Each row is a point on a landscape with many valleys, with its height.
A ball rolls from a point to whichever of its 4 nearest points has the largest drop for the distance, and stops where none of them is lower. Distance is the straight distance between rows; heights are no part of it.
nizo: [-16  -3  18  10   2   4   9 -34 -20  16  10   4   5   6  17 -31  17  15
  12  -1]  h=25.5
soza: [  0 -29 -26   6 -13 -26  34   6  23  -1 -20   0  12  -6 -20  21  -4  19
  -6 -20]  h=11.2
befo: [ 16  10  27  26  31  27   1  15 -26 -29  -4  -3 -14  13   2  -4 -13 -34
  32  10]  h=53.2
Zipel: [ -6   7  22 -33  24  52  -8  45 -23  11   9   2   6   5  33  -9  -7 -36
  22  44]  h=47.9
pudot: [  5  -7  -9   6  16 -32   9 -38 -28  -1  11   3  11  -2   5 -28  23  17
   3  -6]  h=11.1
bada: [ -4  19  18 -20   9  10 -27  -7 -19  -2  17  -7  -5  18  10  -7  14 -12
   3   9]  h=18.4
nem: [  6  21  18  -9  18  45  -1  29   3  -4  -3 -26  -3  20  35   4 -10 -23
  12  18]  h=37.2
Los: [ 23  -1   5  12   0  11  16  -1 -15  11 -18 -12  15 -18  11   3 -11  10
  18  -6]  h=40.5
maz: [ 25  11  29  26  16 -10 -21 -16 -30 -33  14  13 -16  36 -19 -12  20 -33
   5  -6]  h=54.5
Tor: [-12 -27   5 -18 -14  32  -6  22   5  26  -6  28   4 -12  14  33 -29  -6
   8  11]  h=54.4
zud: [-23 -18 -23 -27 -19  -7  -7  16  35  -1 -16  24   7 -17 -15  28 -28  -5
 -18  -8]  h=40.8
Tenim: [ 25  14  20  46  25  17   7   4 -24 -22 -20 -19  -3  -7  -2  -3 -18  -8
  29   4]  h=50.9
sen: [-11 -19  -3 -12  -7  -3   2   4  23  14   1  22   9 -13   6  17  -7   7
  -3   1]  h=54.3
tirav: [-15  -8 -15 -23 -20   5  -6  33  52  12   1  11  -6   4  -9  45 -17  -5
 -15  -2]  h=33.0
Vamud: [-19   0 -27 -24 -23 -13  -4  24  50   4 -13   1 -11  -2 -12  22  -7   1
 -31  -5]  h=41.9
tun: [ -5 -15 -29  -7 -18 -27  11  14  34   1 -17  -9  -8  -9 -20  18   0   9
 -24 -12]  h=26.2
Tof: [ 16  14  12   5  21  -6 -35  -8 -28 -25  16   9 -15  25 -13 -10  14 -30
  12  11]  h=50.1
Ladi: [ 10  15  12  19   0  -5  16 -28  -8  -2  -1 -18   7   5  10 -12   8  14
   6  -9]  h=29.4
Velus: [  5  19 -13 -16   1 -22 -30  -2   1 -18  10 -14  -1  18 -10  -1  13 -14
 -12  -6]  h=54.6
bopo: [  3  -2 -16 -23 -13  -6 -12   8  26   1  -4 -11 -16  -6  -7  16  -1  -3
 -13  -4]  h=34.4
sebeg: [-36 -13   7  -7 -13  13   6  -5  12  29  23  28   0  14  16   2  -2  13
   5   3]  h=37.8
kun: [ -3   7   3 -36   3  -5 -27   0  14   2  17   3  -7   5   7   5  11  -8
 -13   5]  h=22.3
Fafi: [ -5 -16 -31   3 -16 -37  25   2  28  -2 -19  -5  -2   6 -22   0  13  16
 -31 -11]  h=27.8
gego: [-10  -8  24  29   1  35  23  -1  -2  25 -10   2  15 -13  29   5 -16  20
  10  19]  h=41.2
Ket: [-15  11  10  17 -16  22  21  -8  32  29  14   1   1  19  19   7   1  23
 -10   0]  h=17.0
kad: [-15 -21   1 -27  -5   3  -9  15   2  20  -2  29  -1 -32   4  20 -26  -4
   4  15]  h=54.1
migov: [-24 -19  18   1 -12  86  -2  17 -36  21  -1  19  11 -28  20 -21 -16  -5
  20  34]  h=73.9
bis: [  4   0  26  33  10  38   6   0 -23   3 -11 -15  11 -14  17  -5 -18   8
  30  12]  h=46.4
Kopo: [ 17   3  24  49  18  10   5 -19 -50 -14  -5   0   7 -26  -8 -25  -2  -6
  48   3]  h=39.2
rebo: [-35 -28  -2  -7 -10   7   6   4   2  21   6  43  15 -19  10  20 -26  10
  14  10]  h=62.0
Ger: [ -9 -16 -27   6  11 -33  33 -14  20   2  11  24  12  13  -5  -2  23  29
 -27  -4]  h=53.5
retav: [ 13  16 -13 -19  12 -24 -32   3  -5 -38 -11 -13  -8 -13 -28  -5   3 -24
 -14  -7]  h=55.6
vode: [-10  13  16 -34  14  12 -40   5 -29 -16  36   7 -18  20  -1 -17  14 -40
   7  23]  h=29.8
mapa: [  2   3  21  -5   6  33  -8  16 -34   5   3  -3   7  -6  13 -10  -5 -13
  29  22]  h=51.2
buve: [ -3  16  28  42  16   9  13 -40 -46 -14   6 -11   8   6   1 -28   6   9
  21  -7]  h=40.3
reve: [-15  -2  24  -5  -5  33   3   6  -5  23   5   2  -4   2  27   3  -7   8
  14  18]  h=44.9
nuri: [-40 -15 -14 -10  -4 -17   7   0  32   7  18  34   8  -4   3  13   0  12
 -10  -3]  h=50.2
furu: [  6  26  14 -26  -2  28  -6  19  24  14  18 -16 -15  39  24   7  12 -13
  -4  15]  h=28.5
tevo: [ 20  13 -20   1 -14 -14  -7   4  18  -6  -7 -29 -15  17 -17   3  13   1
 -15 -10]  h=41.7
dide: [ 22   6 -23  26  -8 -27  24 -13  11  -2 -12 -33   9  16 -15 -12  19  23
 -13 -19]  h=57.9
buvu: [-19 -27  18   0 -11  38   6   7 -13  27   2  30  10 -23  21   8 -22   6
  19  15]  h=61.6
bobop: [ -3  -9 -41   7   4 -47  23 -19   5 -24  -6  -4  -3   4 -18 -24  33  27
 -49 -18]  h=60.1
sozu: [  6 -10   5 -10  -4   8  -5   9  -4  18  -7   9  10 -20  13  14 -12  -4
  15   7]  h=47.4
gibi: [ 28  12   1  -2  -5   7  -3  12   2  -7  -6 -27  -4   5   6  10  -3  -4
   9   0]  h=42.0
kupar: [-19  -1   6 -54   3  13 -23  20  28  12  18  13 -14  -1  12  10  -2  -9
 -15  12]  h=29.5
furik: [ 19  23 -22  16 -16 -32 -11   4   8 -19 -14 -45 -17  29 -35  -6  16  -5
 -21 -11]  h=49.7
Kodat: [ 26  32  12  37  15  22   1  12   2 -26  -9 -34 -11  25  -8   2  -3 -22
   6 -12]  h=55.3
mepe: [ 19  10  20  41  18  -3 -10 -10 -35 -26   1  -6  -8   8 -10 -15  -2 -24
  35  -7]  h=47.1
Mol: [  6  -6  14  20   4   3   7 -24 -37   1  -3   0  11 -16   9 -14   5  13
  31   0]  h=34.1
vana: [  4 -13   5  16 -22  13  27   7  38  23 -16 -18   8   0   9  20 -18  12
  -2 -11]  h=21.8
darob: [ 13   9 -10   5  14 -42 -21 -17 -38 -29  -6   0   4 -30 -20 -12   5 -13
  12 -16]  h=35.9
fad: [  0 -11  12 -46   9  19 -26  23 -16  14   9  19  -3 -21   4  -4  -1 -17
   3  25]  h=41.5
somev: [  4  23  16   3  -4  18  -5  -6  11  11  12 -13  -4  29  19   3   8   7
   0  -2]  h=33.4
Vug: [ 19  26  18  50   7  -6   3 -25 -19 -17   2 -22   5  26  -6 -12   7  -1
  13 -22]  h=35.6
tefo: [ 26   6   5   4  26 -13 -19   9 -28 -29  -6   2 -17 -11 -20  -2  -1 -37
  18  -2]  h=60.5
laki: [  7  -9 -20 -17 -10 -24  -5  11  20  -5 -18  -8  -4 -22 -16   7 -14  -4
 -25  -7]  h=39.4
gevi: [ 23  17 -10   1  11 -32 -35  -7 -13 -40 -10 -15 -12  11 -30 -11  14 -32
 -11 -13]  h=56.9
govo: [-18  23  16   8 -17  33  12  12  43  31  18 -10  -4  24  29  19  -3  14
 -16   9]  h=6.9
Gosam: [ 17 -12  -5  22   7 -18  29 -28 -15  -2  -8 -17  18  -6   2 -11   4  18
   2 -12]  h=23.0
Zezuv: [  8  18   9  -4  22 -29 -42 -14 -30 -33   8  14  -5   7 -16 -10  14 -25
  -2  -1]  h=49.1
gano: [-41  -7 -37 -10  -3 -30  15  10  44  -6   8  22   5   3 -15  22   7  15
 -30 -13]  h=58.4
fug: [  7  24  18  21  10   6 -17 -11 -28 -12  13  -6   1  13   0 -13   3 -16
  21  -4]  h=44.0
bezim: [ 16  10   4   2   3  -7  -8  -1  -7  -1  -1 -15   2   3   2  -3   4   1
   9  -8]  h=36.6
beba: [-10  -1   8 -13 -16  23   2  27  44  28  10   4  -3  17  27  32 -11   1
   2  10]  h=16.0
sidoz: [ 12  -5 -18  39  -7 -16  59 -23  25  -2  -7 -22  11  10  -7  -2  13  37
 -14  -9]  h=60.9
sozi: [ 26  16  -8  -3   8 -10 -19  21  -5 -24 -12 -32 -13   5 -23   5  -5 -29
   4  -5]  h=51.3
mugi: [-42  -8 -25 -16 -14  -4  12  20  41  17   3  18  22   1  -8  34 -24  10
  -3  -7]  h=39.5
Fizim: [  3  13 -48  11 -22 -43  -4   3  10 -16 -32 -26  -9  21 -28 -20  29  11
 -52 -20]  h=66.7
fup: [-29 -24   3 -35   1 -12 -17 -14 -16   6  12  36   0 -22   3 -21  10   5
   1  10]  h=36.0
fam: [  5  -1  13 -40   0  37  -5  37  25  22  12 -10 -12  19  25  22 -13 -16
  -9  17]  h=22.4
Lurod: [ 15  27   1  54   1  -9  36 -34   1   2   3 -37   9  32  -4 -18  11  27
 -12 -17]  h=61.1
mut: [-36 -17  24  -6 -15  25   6 -15 -15  27  22  13  -2   3  18 -24   3  15
  18  18]  h=33.8
Bemev: [-11   1   3  11 -11   1  25  -9  25  15  16  14  11   8  11   6   6  24
  -3  -4]  h=26.4
Miz: [ 17  -1  -5  24 -17   2  21  -1  14   5 -22 -33   4  -3  -1   6 -12  20
  -5 -15]  h=27.2
Fona: [-26 -10  18 -25 -12  30 -21   2 -31  21  26  12  -5  -8  11 -21  11   0
  19  17]  h=19.3
Denu: [  1 -10 -24 -13   5 -41   5 -23   5 -17  -9   7   4  -8 -10 -16  22  16
 -28 -18]  h=54.7
zik: [-30  -1  -6  15 -12   3  37   0  43  17  17  18  10  22  10  14  -1  24
  -2  -6]  h=28.8
Muvu: [-31 -16  15   8  -6  51  20  10   7  31 -10  22  15 -10  24  23 -41  13
  12  15]  h=67.0
seza: [ 23 -18 -23  11 -10 -33  14  -8  -5  -6 -32 -35   0 -19 -29   4  -2   7
  -5 -21]  h=57.6
roso: [ 41  -2  33  44  36  18  -1  11 -29 -31 -10  12 -29  11 -16 -18   4 -48
  27   8]  h=60.3
kas: [  9   3 -22 -14  -6 -25  -9  -7  11   3   1  -5  -7  -3  -3  -2  15   7
 -22 -14]  h=44.7
biraz: [ 21  12   7  -7  22   1 -20  14 -17 -18   7  -7 -12   2  -9   5  -2 -31
  14   1]  h=57.8
bufin: [  5  13  -6  -9  20 -37 -31 -27 -30 -33   2   7  -4 -14 -18 -22   9 -15
 -10 -11]  h=43.7
rutav: [  3  12  30  32   9   9 -10 -15 -41 -16  14  -1  -2  16  -5 -24   7 -10
  33   0]  h=43.9
Rak: [  5 -23 -38   4   3 -46  36 -21  19 -21 -13   6   4  -7 -24  -1  13  32
 -31 -19]  h=51.6
tukif: [ 34   5  -3  22   2 -20  -1  -2 -21 -22 -17 -24   2 -11 -18   5  -1 -11
  23 -16]  h=58.1
gurum: [-10  -5 -31  11 -11 -27  26  -4  41  -4   4   7  -2  13 -12   1  14  25
 -24  -9]  h=42.2
nemop: [ 12  12  16  -6  10  42  -3  32  -8   7  -6  -5  -2  -1  24   8 -11 -11
  10  21]  h=43.5
dez: [-29 -23  -2 -37   3   0 -16   9  -5  14  -2  52   2 -46  -7   6 -25  -4
  -2  13]  h=47.7
Pul: [ 10  -2  -5 -29  15 -16 -29  10 -26 -15 -10   8  -6 -46 -15  -5  -6 -24
   0  11]  h=68.0
maso: [ -5   6   9  11 -12  41  16  17  35  24 -10  -6   4   7  26  29 -25  10
  -4   3]  h=15.8
novu: [ -2 -17 -41  19  -4 -41  38  -8  26 -11  -1   1   0  23 -16  -3  27  37
 -33 -10]  h=43.0
rava: [-10 -13   2 -17   6 -14 -11 -23 -26   7  10  14   6 -24   6 -17   9   3
   9  12]  h=27.0
Mobef: [ 13   4   9   1  13   5 -18  -1 -41  -9   4   7   8 -16  -6 -12   0 -16
  27   9]  h=51.0
limik: [-14 -26   7 -29  -8  37  -9  24 -25  23   4  26   4 -25  12   3 -15 -11
  13  31]  h=53.7
kitup: [ 18  27  -7   6 -17   2   3   3  23   7   3 -34   0  27   0  -2  11  13
 -16 -11]  h=33.7
sifaz: [  3 -27   6  13  -7  18  24  -8  -7  11 -13  11  13 -18  18   8 -17  17
   6  -4]  h=41.8
dul: [ -8  11 -15 -35   3 -14 -36 -13   1 -12  -1  14 -14 -11  -4 -11  10  -2
 -32   7]  h=6.6
koli: [  6  30  13 -19   4   7 -18   9   2   2  16 -14  -7  40   8  -1  15  -8
   1   7]  h=26.6
lak: [ 20  11 -23   7   0 -34 -11  -6   0 -15 -12 -27  -5   3 -24 -11   8  -3
  -3 -18]  h=50.8
Sil: [  0   0  16  36  -4  17  30 -19   1  17  -7 -18  10  -9  22  -2  -5  24
  -3  -7]  h=35.7
dirid: [  5  12   1  19 -14   0  28  -6  32  16   4  -7   3  19  10   2   8  25
 -13  -7]  h=25.4
nanal: [  7 -11 -10   1  25 -44   5 -38 -37 -20  -6   7  12 -30 -15 -26  10  14
   3 -11]  h=23.6
rono: [ -1 -29  -8 -13   3 -13   3 -10 -10   5 -13  43  11 -49  -5   2 -13   7
  -5  -2]  h=47.2
pepun: [  3   8  -4 -18 -25   8   0  19  46  15   3 -15  -9  26   5  20  -2   0
 -14  -9]  h=24.2
rerob: [-19 -23  -7  12 -17   3  31   6  32  18 -12  11  21   2  -1  32 -27  19
  -2 -11]  h=29.2
puvuf: [-15  11  17 -33  -2  31 -21   6 -14  16  24   5 -14  16  19 -11   7  -9
  14  22]  h=6.5
babab: [-55 -29   8 -29 -14  12  -4  -8   0  22  30  40   4  -6  15  -5  -3   1
   7  13]  h=47.0
bap: [  9 -16  -8  -4  -1 -18   5  -4 -13   3 -15   2   8 -37  -4  -1  -4   6
   7  -7]  h=38.6
zotus: [  5  -1  -3 -57   0  13 -20  32  19  -2  -8   8 -14 -28   3  17 -22 -26
 -22   9]  h=38.7
sib: [ 17  19 -11   8  10 -36 -29 -19 -22 -41   1  -3  -4  13 -27 -10  24 -15
 -11 -17]  h=51.1

For each start below, name the point where the ball stops.
biraz -> pudot
maz -> pudot
befo -> pudot
tefo -> pudot
mapa -> govo
nuri -> govo
furik -> govo
zud -> govo

Call two points neighbours if one is among the 4 nearest of the other. Go from one point of each pair to the other, from neighbour to neighbour, staying as low as possible. Name the highest point that can't be avoided.
govo / pudot -> mut
govo / puvuf -> furu
puvuf / dul -> kun
